A landscape with many valleys, sampled at points; each row gives a point and its height.
A ball rolls from a point to the lowest of its 2 nearest points, and stops where none of them is lower. Distance is the straight distance between rows; heights are no part of it.
q_37 h=383: 65	74	88	74	119	83	65	85	108	97	88	113	129	100	81	112	80	55	105	105	77	113	133	73	98	146	92	105	139	84	89	95	89	96	140	92	84	128	88	121	116	83	112	98	144	99	62	58	82	98	63	133	104	80	89	124	119	100	86	122	95	83	108	103	118
q_86 h=546: 133	112	88	117	86	126	120	86	107	81	110	87	83	109	128	88	141	106	127	98	146	83	83	115	99	89	118	84	66	121	105	91	99	110	70	116	68	78	117	88	93	129	64	97	75	104	133	123	112	121	116	78	101	105	134	73	96	71	88	79	82	122	145	139	90
q_23 h=481: 59	53	105	60	123	42	95	85	122	109	91	135	150	91	117	63	134	63	94	88	111	127	134	133	114	133	103	99	134	99	88	75	90	142	82	71	68	138	95	131	106	107	129	113	151	116	97	83	110	124	83	113	96	92	89	76	104	98	77	117	90	69	129	113	124
q_923 h=307: 135	61	79	97	102	75	107	121	108	99	95	86	89	97	116	68	68	106	107	149	121	116	107	123	151	84	96	105	122	117	125	138	130	118	81	89	91	111	69	95	104	148	103	98	121	73	84	114	128	99	94	129	100	82	100	101	80	121	120	67	100	84	45	104	110
q_66 h=336: 95	112	98	102	129	48	113	123	103	91	103	94	110	94	94	101	77	141	72	124	83	112	81	114	138	89	69	126	118	99	108	119	146	121	92	79	132	114	106	133	96	94	132	113	93	85	75	123	108	114	93	115	134	104	84	80	85	127	111	64	134	101	37	71	93
q_249 h=311: 108	89	123	111	99	120	100	101	87	123	113	99	72	93	73	102	46	109	86	110	106	89	126	126	117	112	119	73	115	105	126	139	82	96	125	115	128	103	62	82	89	94	119	72	98	78	89	96	90	48	89	113	70	102	72	129	90	139	131	94	107	72	63	93	110
q_164 h=373: 131	90	94	115	95	117	102	105	94	106	111	92	75	100	90	103	53	112	108	130	113	96	117	123	129	102	107	83	119	114	131	139	97	93	121	120	113	94	77	90	95	112	99	80	102	81	88	106	97	78	88	116	89	92	92	121	94	120	121	81	107	90	69	101	109
q_129 h=476: 55	74	92	68	101	94	85	46	107	104	105	122	139	119	94	105	130	51	124	71	81	107	117	106	69	132	101	109	101	83	68	77	65	100	125	118	89	118	125	127	118	79	99	102	112	135	80	75	93	107	72	82	96	109	105	109	121	62	67	134	99	100	170	111	107
q_156 h=217: 97	101	108	100	111	54	123	112	105	98	95	102	118	94	121	82	118	127	76	103	105	109	75	109	128	82	99	118	98	108	97	92	139	126	63	79	97	112	112	117	91	119	118	114	96	90	113	128	121	118	105	106	120	117	96	62	80	106	104	83	104	96	84	86	83
q_73 h=639: 113	114	61	112	104	84	104	106	111	85	103	92	98	111	116	110	106	115	124	119	105	106	74	87	111	93	61	116	110	121	114	90	135	102	86	92	83	94	117	115	106	118	75	113	111	88	98	108	109	134	107	98	142	90	123	82	96	76	92	74	101	121	96	112	94
q_187 h=283: 98	103	112	110	118	48	116	134	93	98	87	92	114	89	115	84	95	141	64	117	82	112	62	96	137	71	82	129	100	96	100	115	150	118	71	69	118	115	100	116	97	111	130	118	91	82	93	128	134	111	110	123	130	105	84	79	73	126	112	79	114	90	39	67	78
q_256 h=358: 123	98	98	100	97	113	126	74	112	95	127	98	93	108	108	77	126	102	127	94	149	90	111	159	118	107	130	80	89	121	110	86	77	137	74	118	89	78	117	110	87	132	83	94	98	104	129	124	100	110	93	73	88	119	115	63	96	86	97	72	105	102	139	128	107
q_39 h=502: 131	78	105	111	91	96	108	134	95	110	76	86	81	90	121	69	88	116	87	132	109	98	89	102	132	64	116	107	95	105	111	144	122	104	72	85	93	103	60	64	107	134	103	87	99	75	109	119	148	80	112	132	86	82	91	112	80	130	123	90	80	78	44	96	97
q_189 h=394: 136	98	79	112	94	128	116	67	107	94	140	85	81	112	98	95	92	100	144	108	151	91	122	159	118	117	120	70	112	128	120	103	66	128	104	129	102	68	105	112	87	135	83	90	98	95	113	116	86	97	78	78	84	112	113	79	95	93	103	62	113	104	125	132	119
q_182 h=572: 137	113	117	124	92	122	110	117	78	109	106	81	55	93	94	92	73	134	85	121	103	79	92	116	117	63	125	90	86	102	121	144	101	89	95	109	131	86	75	66	90	100	96	79	69	87	104	121	106	62	122	106	87	100	93	123	85	124	128	90	111	90	52	84	91
q_646 h=300: 84	91	155	101	82	123	97	107	87	128	95	115	91	82	87	102	79	89	73	81	100	85	126	98	87	109	132	70	104	84	90	108	70	83	111	108	102	112	63	70	86	81	115	81	100	97	105	77	100	42	106	99	60	112	70	122	91	135	121	132	69	64	105	90	103
q_492 h=527: 77	88	72	95	109	70	84	105	110	96	80	116	137	104	108	99	120	71	109	102	89	123	93	67	91	110	67	120	119	98	97	73	121	105	98	76	65	112	110	115	118	109	92	120	146	95	93	83	113	141	96	123	134	68	109	93	112	85	81	117	87	95	104	101	97
q_497 h=487: 99	134	60	107	110	114	104	76	115	87	128	91	90	121	68	133	81	125	126	103	90	96	97	120	89	110	71	106	105	114	116	100	82	106	134	117	128	74	124	126	101	77	94	94	92	102	89	102	57	116	82	65	119	113	112	93	117	74	98	74	149	123	98	100	113
q_902 h=190: 133	104	82	107	106	74	128	101	105	94	117	83	89	106	116	84	97	131	110	130	121	104	82	138	141	85	104	107	112	123	115	115	127	129	71	98	105	93	107	120	90	135	99	101	90	89	100	134	113	118	94	94	118	115	116	70	82	96	104	55	117	110	82	99	103
q_913 h=424: 45	128	136	81	131	76	98	141	91	113	90	102	112	73	91	93	122	120	39	69	50	111	79	65	69	78	84	127	77	66	74	78	123	89	87	56	138	128	111	107	92	53	142	118	92	117	90	87	92	102	134	107	114	112	74	105	100	113	111	131	108	96	71	54	78
q_331 h=524: 133	92	127	120	72	134	108	110	85	107	93	105	78	93	114	88	95	97	99	101	130	79	110	104	106	94	139	67	83	104	108	113	85	87	93	122	86	92	68	55	93	118	84	85	83	94	129	106	117	63	116	105	63	101	96	110	88	130	110	104	65	90	104	112	94
q_61 h=550: 113	97	146	107	79	116	116	123	83	113	90	110	88	79	108	71	124	120	83	88	124	85	94	97	96	74	139	78	62	98	92	102	96	96	64	101	81	98	78	53	92	117	92	87	73	105	142	116	116	73	132	100	66	112	87	94	91	121	105	113	68	91	111	100	88
q_159 h=357: 112	85	78	100	115	53	101	122	108	94	96	96	107	98	117	84	78	114	100	139	102	119	86	105	139	91	73	120	130	115	117	119	142	117	84	82	92	113	92	120	104	129	107	107	121	74	82	113	118	124	88	128	129	79	97	90	85	112	108	68	108	92	51	95	106
q_353 h=456: 151	85	108	114	91	119	123	100	95	114	122	74	67	96	106	68	70	117	114	131	142	92	117	153	149	81	149	75	103	113	123	149	91	115	83	112	110	91	64	77	82	142	95	78	88	92	110	126	117	67	95	112	70	107	105	101	84	133	121	67	101	88	78	104	112
q_841 h=235: 131	137	97	119	91	124	106	115	88	80	97	81	72	100	121	108	125	130	107	103	101	79	61	74	88	65	98	110	62	111	107	95	122	77	77	97	96	80	120	76	102	106	68	102	58	107	121	123	107	116	137	81	113	100	123	90	101	81	95	94	97	143	110	111	78
q_357 h=513: 132	104	92	127	69	140	80	130	79	91	78	88	64	105	97	135	71	91	106	118	93	86	93	54	95	92	85	88	103	97	121	119	107	55	132	119	95	78	76	56	107	95	75	90	89	86	98	86	116	79	118	117	100	61	105	146	92	112	117	112	68	105	80	106	94
q_750 h=125: 96	123	94	101	98	118	80	111	92	96	89	101	93	101	81	129	80	92	102	97	73	101	98	56	78	102	70	104	104	93	106	98	101	68	134	107	107	96	104	84	112	73	87	97	112	97	85	83	88	94	103	111	114	80	101	129	112	95	102	122	97	111	83	95	95
q_696 h=253: 115	123	82	110	111	86	128	83	106	89	130	83	94	112	102	99	103	141	111	108	116	97	87	148	124	95	103	105	100	120	112	95	106	141	81	103	125	73	131	133	82	115	102	105	74	92	109	136	90	127	90	65	118	127	111	55	83	93	105	49	144	115	95	97	101
q_495 h=406: 43	85	129	69	102	108	86	64	97	125	105	112	122	104	92	93	130	56	87	48	64	110	114	94	51	118	123	104	83	57	42	84	52	74	108	113	115	115	114	108	106	63	124	103	86	142	76	73	74	76	98	66	73	128	92	123	114	71	79	162	99	91	160	89	108
q_470 h=474: 99	54	115	91	64	111	86	87	104	101	68	132	122	95	124	107	108	46	114	86	115	92	132	82	83	129	117	77	106	89	78	81	74	86	116	111	53	109	77	91	108	112	83	113	123	104	123	70	126	86	98	110	73	83	103	104	101	108	90	136	47	79	146	122	118
q_439 h=536: 126	89	97	124	58	145	77	116	88	96	72	98	81	108	109	139	76	70	114	110	108	80	109	58	89	113	105	75	105	98	103	109	90	62	130	123	73	86	64	62	105	105	68	100	97	87	108	76	117	79	108	117	84	67	104	136	92	112	113	115	49	101	113	114	98
q_815 h=470: 125	106	90	120	87	130	77	123	87	100	91	87	60	107	83	139	44	97	93	123	81	84	105	71	109	99	79	87	115	97	130	141	106	65	154	119	114	86	78	65	101	79	92	83	99	73	76	83	105	68	102	122	101	63	84	157	98	121	123	104	95	90	47	98	101
q_615 h=592: 133	81	95	113	79	94	102	118	103	96	75	105	98	92	137	74	127	100	111	120	132	101	86	92	112	84	108	99	89	114	98	104	117	104	68	88	51	94	82	75	109	147	80	105	104	89	135	116	140	111	121	121	93	85	115	88	92	104	92	95	57	94	106	123	95
q_671 h=370: 111	144	108	116	97	132	125	86	94	90	126	81	79	107	90	101	120	136	97	72	112	74	82	113	82	77	123	96	55	104	97	89	82	105	79	111	135	65	126	91	79	92	96	98	54	110	131	128	71	105	122	44	86	137	104	72	102	91	108	83	141	124	108	94	89
q_175 h=213: 32	110	86	71	137	78	90	73	113	103	107	105	155	125	81	111	134	96	86	71	57	124	98	110	70	107	71	132	98	77	73	73	107	117	99	81	131	118	144	152	107	52	135	119	90	134	71	93	76	136	86	70	128	122	98	88	122	68	76	103	141	126	125	73	95
q_788 h=485: 84	111	83	90	118	82	101	85	106	101	111	108	114	105	81	112	87	107	106	103	90	108	111	112	96	119	75	110	118	112	110	91	104	112	114	98	110	102	118	128	106	88	109	100	112	104	88	101	77	115	80	101	121	108	97	93	110	86	98	89	121	106	94	97	104
q_479 h=312: 96	141	94	112	112	93	122	96	98	88	131	81	91	113	91	116	100	159	85	87	97	93	79	128	103	85	99	112	78	107	98	94	109	127	88	100	149	75	140	124	81	86	120	112	55	101	111	129	79	120	106	59	110	141	102	55	89	100	105	67	164	119	81	78	93
q_556 h=449: 121	133	97	122	77	156	105	80	91	95	121	87	75	115	88	126	100	99	121	80	110	76	99	103	70	99	111	82	71	109	103	94	69	82	118	133	113	66	114	84	93	84	73	86	73	114	115	106	68	90	102	60	88	113	122	104	112	85	101	98	112	130	132	117	96
q_169 h=422: 137	79	92	102	104	99	121	94	107	109	127	92	76	100	94	75	64	116	111	131	133	102	124	159	147	103	124	78	118	124	127	137	96	127	95	114	112	95	75	108	87	136	110	83	104	87	96	119	98	80	82	110	79	108	94	92	83	124	118	60	115	88	74	100	121
q_694 h=313: 82	119	138	97	112	95	108	119	86	118	102	107	90	79	83	88	92	123	64	86	83	96	97	99	97	84	108	97	88	93	99	103	100	94	91	93	123	113	89	91	88	78	124	93	88	98	104	109	96	74	117	111	92	120	74	110	97	119	125	110	107	86	73	72	89
q_829 h=468: 109	90	101	113	98	82	97	144	90	107	68	106	94	86	117	84	97	107	83	123	87	106	77	76	112	74	87	115	99	99	106	115	129	96	81	77	88	100	77	69	115	120	104	98	113	72	108	111	132	97	116	133	100	73	85	113	89	125	108	104	83	72	46	89	88
q_375 h=457: 101	128	58	104	123	80	102	96	115	89	116	97	97	111	78	125	75	127	118	120	86	101	90	109	109	110	59	117	129	113	121	104	118	107	120	103	123	92	122	133	102	85	101	99	102	94	75	104	73	126	86	90	142	101	109	88	111	81	97	67	138	125	79	95	110
q_612 h=438: 80	73	111	78	80	114	87	63	104	106	89	123	124	102	105	118	108	45	117	75	94	99	129	87	74	132	111	84	110	81	71	77	62	82	129	122	75	115	101	108	110	86	87	106	118	118	93	67	108	88	82	97	83	97	104	115	111	82	84	140	74	88	161	113	111
q_982 h=314: 58	89	100	74	111	107	64	72	97	109	91	107	125	106	75	126	92	58	97	85	53	113	124	62	68	135	96	110	115	60	64	92	73	73	149	112	102	121	104	115	118	50	112	95	110	118	53	53	76	77	74	113	98	99	90	146	122	85	80	143	99	96	140	91	109
q_866 h=321: 123	88	123	101	94	110	135	82	108	106	121	107	92	95	110	65	127	101	112	90	151	88	121	160	121	102	153	67	83	112	104	93	73	132	66	124	88	93	95	90	78	131	94	95	97	101	137	117	107	89	103	85	60	125	96	64	92	107	101	84	92	85	133	125	109
q_995 h=492: 158	113	108	126	87	135	127	103	92	97	112	62	54	98	114	73	102	124	118	119	146	81	93	136	133	70	157	82	78	107	117	139	90	107	73	108	104	78	80	71	81	135	82	83	58	99	124	134	114	72	113	99	77	109	114	93	89	119	112	74	95	107	101	111	100
q_138 h=310: 79	87	91	91	89	111	60	100	95	98	69	105	113	104	86	143	81	49	107	95	64	105	115	29	74	125	83	107	124	71	80	89	90	60	150	107	80	107	92	92	118	77	88	108	135	98	71	52	97	92	82	131	110	63	92	145	114	99	92	144	71	92	115	96	108
q_258 h=493: 80	115	102	88	98	97	92	113	99	102	80	107	124	100	117	104	146	98	85	74	71	109	64	55	66	74	77	121	68	94	79	61	116	76	79	77	92	103	135	96	108	82	88	125	98	120	115	97	102	129	128	87	125	103	107	92	113	77	81	128	96	128	115	86	70
q_12 h=520: 158	110	93	128	78	136	118	102	90	85	107	71	64	102	130	78	118	108	128	121	152	81	85	115	119	76	133	84	76	110	114	124	102	100	70	109	79	77	92	71	92	141	65	91	65	105	129	127	118	97	112	101	88	97	133	97	89	100	96	78	80	118	123	128	96
q_952 h=323: 115	133	101	116	94	137	123	72	96	96	134	86	81	111	84	96	106	118	117	76	121	82	109	137	91	95	133	83	76	112	107	98	61	120	92	122	130	61	114	96	77	97	94	85	69	105	125	123	66	95	99	55	73	131	100	75	97	100	105	83	142	105	122	103	99
q_748 h=609: 126	93	76	121	87	76	103	122	105	87	71	99	105	98	143	86	139	114	105	123	110	112	58	75	109	75	86	121	84	116	95	87	139	103	58	73	56	97	100	93	109	141	82	122	101	87	124	118	139	139	121	115	126	78	120	72	92	86	85	89	73	108	105	111	86
q_63 h=463: 117	80	110	99	95	89	108	103	106	108	99	112	98	89	106	74	88	101	101	114	129	105	117	126	122	104	117	90	112	118	114	109	103	118	84	103	81	108	79	91	94	138	102	99	120	92	112	113	113	90	97	119	80	103	93	93	89	118	107	90	86	81	87	110	110
q_183 h=220: 77	95	150	106	97	128	89	97	89	126	107	110	74	80	63	110	52	99	71	93	97	82	135	110	99	118	129	65	114	88	107	129	63	89	130	107	123	114	56	76	80	67	133	74	91	81	88	71	88	27	95	105	60	109	59	141	87	146	135	122	92	60	77	84	108
q_814 h=361: 96	139	94	95	88	134	91	95	95	95	103	92	89	107	87	134	109	111	102	77	71	86	84	70	59	87	78	108	69	98	93	76	91	64	117	112	126	85	134	87	106	67	80	102	81	119	102	93	75	107	119	66	110	108	114	110	119	74	93	113	120	143	105	95	84
q_926 h=574: 135	102	119	113	86	103	117	124	89	101	86	95	83	91	127	71	119	125	92	116	121	92	81	97	118	66	127	100	72	104	106	110	118	102	61	91	78	93	83	71	99	133	86	92	78	95	133	127	130	93	123	114	88	97	105	89	86	108	105	92	75	102	90	107	87
q_587 h=325: 69	59	94	81	97	96	55	99	104	95	68	110	126	96	98	124	80	35	102	103	75	109	130	40	84	137	98	107	140	65	75	92	88	79	144	90	67	117	76	105	119	91	104	110	154	84	69	42	108	95	71	141	97	56	81	136	111	118	87	146	69	67	116	102	118
q_608 h=625: 131	105	59	122	95	87	93	128	103	78	82	87	87	100	129	101	104	111	120	131	102	111	61	66	111	75	65	117	103	112	112	105	144	93	82	84	71	90	93	88	114	131	73	110	106	84	99	108	130	134	116	120	133	67	122	96	96	81	93	87	82	112	80	109	92
q_69 h=494: 140	70	100	112	75	125	97	103	100	104	98	106	87	94	112	95	81	78	120	119	142	96	123	113	116	114	124	68	111	113	114	115	93	96	107	121	74	95	69	81	96	140	83	94	116	89	116	98	121	79	96	118	70	89	106	108	86	120	106	91	63	90	107	123	112
q_600 h=656: 119	86	48	107	100	83	98	81	126	83	120	104	95	113	117	105	102	88	150	120	124	109	95	114	115	117	64	99	122	133	121	90	114	116	94	105	71	100	109	127	107	132	70	106	132	90	96	98	104	139	87	94	137	86	135	84	97	62	90	67	90	122	120	132	112
q_890 h=425: 81	120	72	95	138	65	89	108	114	85	110	100	113	100	63	125	67	126	96	128	74	111	99	102	114	120	50	118	135	100	116	112	124	114	129	86	132	113	114	143	107	66	123	93	111	93	56	95	66	124	76	111	145	95	90	104	118	98	96	69	144	111	55	89	110
q_941 h=464: 62	118	125	87	113	80	102	130	98	109	77	109	129	88	112	93	140	107	62	72	62	113	71	57	78	80	84	125	79	83	78	67	123	87	78	64	107	118	118	98	106	77	113	124	99	114	110	96	99	115	127	104	115	101	89	98	107	99	96	129	95	102	94	73	74
q_595 h=263: 123	109	124	118	81	141	123	80	90	104	124	95	81	96	95	88	109	101	110	76	139	75	116	142	99	104	151	65	80	105	100	99	58	113	88	129	108	76	92	81	80	112	89	81	76	105	130	116	81	72	102	70	55	128	99	86	94	113	108	94	100	93	127	114	102
q_619 h=432: 88	106	106	102	116	76	96	138	96	102	78	106	115	85	104	90	101	105	73	107	73	116	81	65	103	81	73	125	107	91	102	91	132	94	89	71	90	111	98	94	115	97	112	116	122	85	96	105	115	108	113	132	117	78	80	106	103	119	101	112	90	82	58	81	84
q_948 h=139: 42	118	108	89	134	57	103	97	108	98	108	98	144	108	85	106	124	126	64	73	69	125	90	112	92	106	78	129	99	82	79	74	123	125	90	67	140	118	144	154	95	55	146	129	84	127	82	103	86	139	93	80	133	131	94	71	104	91	85	88	139	120	96	65	89
q_776 h=53: 53	106	107	93	120	56	115	87	109	93	102	106	146	113	108	101	141	117	75	72	89	119	77	113	105	99	86	123	94	99	87	66	129	129	71	76	116	115	145	145	94	85	130	126	96	116	102	116	102	146	96	74	131	128	104	49	91	90	84	83	126	115	114	85	82
q_219 h=443: 64	99	134	73	88	120	93	78	97	117	96	109	117	103	98	92	141	75	87	41	76	101	100	82	46	94	118	100	61	73	61	71	64	70	95	108	109	104	128	88	104	68	103	102	80	141	109	90	81	94	117	60	78	124	101	105	117	69	87	144	92	109	150	89	90
q_9 h=522: 116	101	105	102	83	119	113	85	99	98	99	109	109	108	114	92	133	88	121	81	126	85	102	107	84	101	114	79	74	111	96	80	83	99	85	118	77	92	112	90	101	112	74	99	97	109	133	106	107	109	110	82	88	107	120	83	106	81	91	106	73	109	146	129	93
q_47 h=423: 123	93	75	112	100	111	85	109	100	95	103	92	80	105	81	127	43	97	109	130	98	96	115	89	118	117	79	93	134	110	132	139	109	79	143	114	108	99	77	94	103	93	97	84	120	81	71	88	90	83	87	125	106	75	92	136	102	109	113	88	105	92	62	107	112
q_429 h=362: 85	153	103	105	109	117	108	90	99	97	129	87	86	108	75	113	102	146	81	67	87	87	90	112	73	84	104	106	62	97	89	90	82	109	95	105	161	74	134	106	80	70	114	104	53	114	117	120	61	108	117	47	92	141	91	75	105	95	109	87	167	122	87	74	91
q_782 h=428: 138	116	75	120	100	120	116	83	102	93	129	85	68	113	94	106	74	115	130	116	124	92	102	136	114	103	103	91	109	126	129	115	90	110	113	119	110	73	102	107	91	118	83	88	92	95	99	113	82	101	86	87	101	102	117	98	100	90	102	69	119	113	105	116	111
q_705 h=458: 38	63	118	58	148	33	88	91	120	104	95	128	147	85	99	63	118	61	77	91	97	131	135	123	111	140	108	104	143	75	78	89	97	147	97	61	82	147	87	145	111	82	150	102	138	116	82	70	98	115	74	120	88	95	82	94	109	94	76	125	98	72	125	99	126
q_739 h=255: 146	75	68	103	102	79	114	105	113	91	107	77	81	104	124	70	78	109	128	153	132	110	94	135	150	86	99	104	122	127	122	134	127	120	74	98	87	100	80	108	94	156	92	101	108	82	88	120	122	114	86	116	113	92	124	80	81	101	115	50	101	101	75	108	118
q_607 h=384: 107	115	73	102	130	63	102	120	108	84	110	91	96	98	80	114	57	139	94	141	85	108	90	115	139	103	57	119	132	107	129	138	133	115	120	88	135	109	104	132	101	89	122	97	100	81	60	112	89	114	83	111	142	92	89	99	104	112	110	57	142	103	30	83	106
q_402 h=475: 85	111	140	87	81	125	106	98	90	108	91	109	107	95	103	94	144	99	87	56	98	93	87	76	57	81	120	89	47	94	73	68	83	74	76	102	96	99	113	72	99	83	88	98	74	123	135	106	91	98	132	69	81	120	105	97	112	88	93	131	84	118	135	100	81
q_793 h=397: 82	89	88	96	127	52	92	134	105	99	85	105	122	89	102	88	92	106	81	120	83	125	88	84	123	100	67	126	128	99	104	105	143	118	97	67	93	119	92	118	106	110	121	110	133	79	81	103	110	122	90	137	126	78	81	98	102	121	101	95	111	78	50	86	96
q_419 h=356: 94	86	132	94	83	111	102	90	97	113	94	123	105	88	100	87	98	85	91	84	112	94	127	108	94	111	125	79	103	97	94	95	77	98	104	110	81	107	83	84	95	103	101	92	113	105	115	90	102	72	100	100	68	109	91	100	97	115	102	120	75	77	121	107	107
q_808 h=505: 82	117	111	87	89	119	105	95	103	97	97	100	116	112	113	105	149	98	94	64	86	96	72	79	54	81	96	113	51	101	78	58	98	78	75	97	104	97	142	95	99	81	83	110	75	124	125	108	90	127	127	60	106	121	117	86	116	67	82	115	101	137	131	99	74
q_44 h=506: 76	65	84	81	112	50	87	97	115	102	81	128	142	98	118	78	131	66	104	101	101	122	109	94	108	120	85	112	127	105	96	70	111	122	86	74	52	123	97	120	117	124	109	121	156	93	97	87	118	132	91	123	114	70	98	84	107	92	81	119	81	74	112	113	110
q_837 h=504: 103	66	106	103	66	115	72	109	93	101	62	118	105	94	112	118	83	54	107	99	102	96	118	58	85	119	107	86	114	89	91	93	88	77	123	109	61	102	66	74	115	107	82	109	127	84	113	67	123	89	99	123	79	67	95	122	96	120	101	131	46	75	114	113	110
q_645 h=144: 86	124	108	100	114	65	116	108	98	92	108	100	117	103	107	105	118	140	71	93	90	106	69	106	109	86	86	125	88	109	93	81	135	112	75	81	126	103	137	128	91	93	118	123	81	104	106	121	102	125	108	81	129	132	101	59	88	99	97	78	126	120	87	78	81
q_886 h=398: 72	75	121	78	100	97	87	82	103	109	92	126	120	89	89	97	95	64	93	83	98	104	139	104	87	135	115	87	123	87	85	96	73	100	124	106	85	124	86	111	103	85	113	95	124	104	96	73	93	77	76	110	76	103	85	107	104	101	93	130	85	77	126	104	116
q_920 h=377: 58	120	155	92	120	79	102	141	84	115	98	108	96	63	83	89	102	131	39	70	66	102	82	83	83	76	93	116	76	75	86	95	115	98	81	63	142	124	94	89	86	61	142	106	79	103	97	99	99	74	137	111	99	115	66	113	94	126	129	123	107	80	52	58	82
q_28 h=309: 114	140	90	110	92	127	96	124	88	87	94	87	78	101	102	131	112	121	101	97	75	90	66	55	70	73	66	118	73	100	101	80	116	58	104	96	110	88	126	81	107	79	75	109	77	112	107	102	95	111	136	84	119	91	117	108	111	77	96	107	107	147	95	98	79
q_656 h=234: 97	111	118	102	97	109	93	120	86	113	85	103	87	91	87	105	85	107	75	98	83	95	99	81	94	91	89	99	97	97	109	110	106	78	115	99	106	99	91	78	101	82	102	91	102	93	100	98	99	79	111	116	96	91	81	125	102	113	113	115	91	88	69	88	90
q_477 h=442: 65	101	80	75	96	118	87	53	107	102	111	105	123	129	78	124	119	70	128	66	73	101	106	99	56	113	79	114	85	90	75	74	67	98	121	125	109	97	136	117	113	71	93	104	95	131	83	88	70	111	85	62	105	118	114	107	126	55	76	121	120	123	155	105	99
q_968 h=462: 117	141	76	116	102	121	116	91	99	92	125	87	76	110	85	117	86	129	114	104	103	89	87	119	94	95	91	103	92	114	120	104	95	100	111	115	128	67	122	107	92	90	91	93	79	102	103	119	75	111	103	75	110	114	114	88	106	85	105	80	129	124	90	100	100
q_451 h=486: 131	116	88	130	76	148	101	95	92	88	104	86	72	110	109	118	97	95	133	103	122	83	94	93	84	96	103	85	83	114	117	103	91	77	113	127	85	76	104	82	97	109	64	92	81	106	117	101	97	95	106	89	95	92	131	108	99	84	98	97	82	130	132	126	95
q_655 h=669: 125	72	56	96	94	102	100	66	122	84	128	102	97	113	108	104	94	78	153	114	140	101	119	130	111	133	85	78	123	131	123	93	84	120	108	123	72	98	104	126	101	136	72	102	131	98	97	88	102	121	76	94	107	87	128	83	96	74	94	68	92	113	131	139	125
q_630 h=258: 49	50	109	69	118	64	62	105	107	100	67	117	137	81	103	89	97	37	80	99	80	119	133	62	91	140	105	108	145	66	72	89	95	109	126	67	64	129	69	114	121	95	124	105	161	95	74	49	109	99	76	142	81	58	80	124	112	122	75	150	79	54	115	106	125
q_787 h=236: 78	106	92	86	95	122	66	90	96	102	88	100	109	112	75	145	86	69	105	86	51	102	106	43	67	114	75	108	104	73	83	90	83	55	150	114	110	105	112	92	114	57	90	103	113	113	65	60	77	91	88	114	110	86	96	142	122	84	89	139	92	111	116	91	102
q_887 h=368: 41	80	123	66	114	92	73	62	98	115	103	113	125	99	83	101	107	47	81	70	60	113	128	88	67	137	119	105	108	45	43	97	61	79	130	107	110	127	103	124	111	52	135	93	89	136	56	55	76	70	78	91	74	118	81	139	115	79	73	160	93	86	161	88	120
q_259 h=538: 142	88	115	119	81	120	110	128	85	110	91	75	56	93	105	81	76	117	91	137	116	85	95	115	134	57	135	88	87	101	125	161	103	90	87	102	113	96	52	47	98	118	94	74	74	82	110	122	138	56	115	124	74	89	100	133	72	138	134	88	89	82	44	87	97
q_310 h=488: 102	90	96	90	109	76	111	93	107	108	109	115	109	98	101	83	97	104	101	107	119	110	115	133	120	113	103	96	119	118	110	94	107	129	90	102	91	109	102	118	97	117	108	100	119	94	101	110	99	113	83	107	105	109	97	80	98	98	103	84	104	90	94	102	107
q_55 h=407: 82	121	89	97	89	145	92	63	103	99	114	91	99	124	81	132	112	92	124	72	79	88	102	91	53	105	90	100	77	97	85	78	59	78	124	130	117	75	132	99	104	70	77	96	84	121	99	90	67	102	95	58	99	120	118	107	125	65	91	112	123	131	135	104	96
q_229 h=426: 49	70	90	66	139	54	74	90	110	98	93	118	146	93	91	89	110	59	96	97	79	127	125	87	98	135	89	117	140	86	90	85	102	122	117	71	82	136	98	142	116	87	130	106	149	107	67	65	92	122	63	132	116	83	90	114	122	94	75	125	103	80	111	99	110

Where does a ball stop that starts at each point below?
q_600 => q_63
q_968 => q_595
q_9 => q_841
q_357 => q_183
q_258 => q_750
q_259 => q_902

Call two points neighbours if one is among the 2 nearest of the other. Go from one point of each pair to the other, from neighbour to neighbour, staying as low as possible. Name the highest point that can't be avoided.
q_63 and q_776 => q_310
q_841 and q_595 => q_182
q_630 and q_750 => q_587
q_841 and q_183 => q_129
q_776 and q_902 => q_497
q_902 and q_595 => q_671
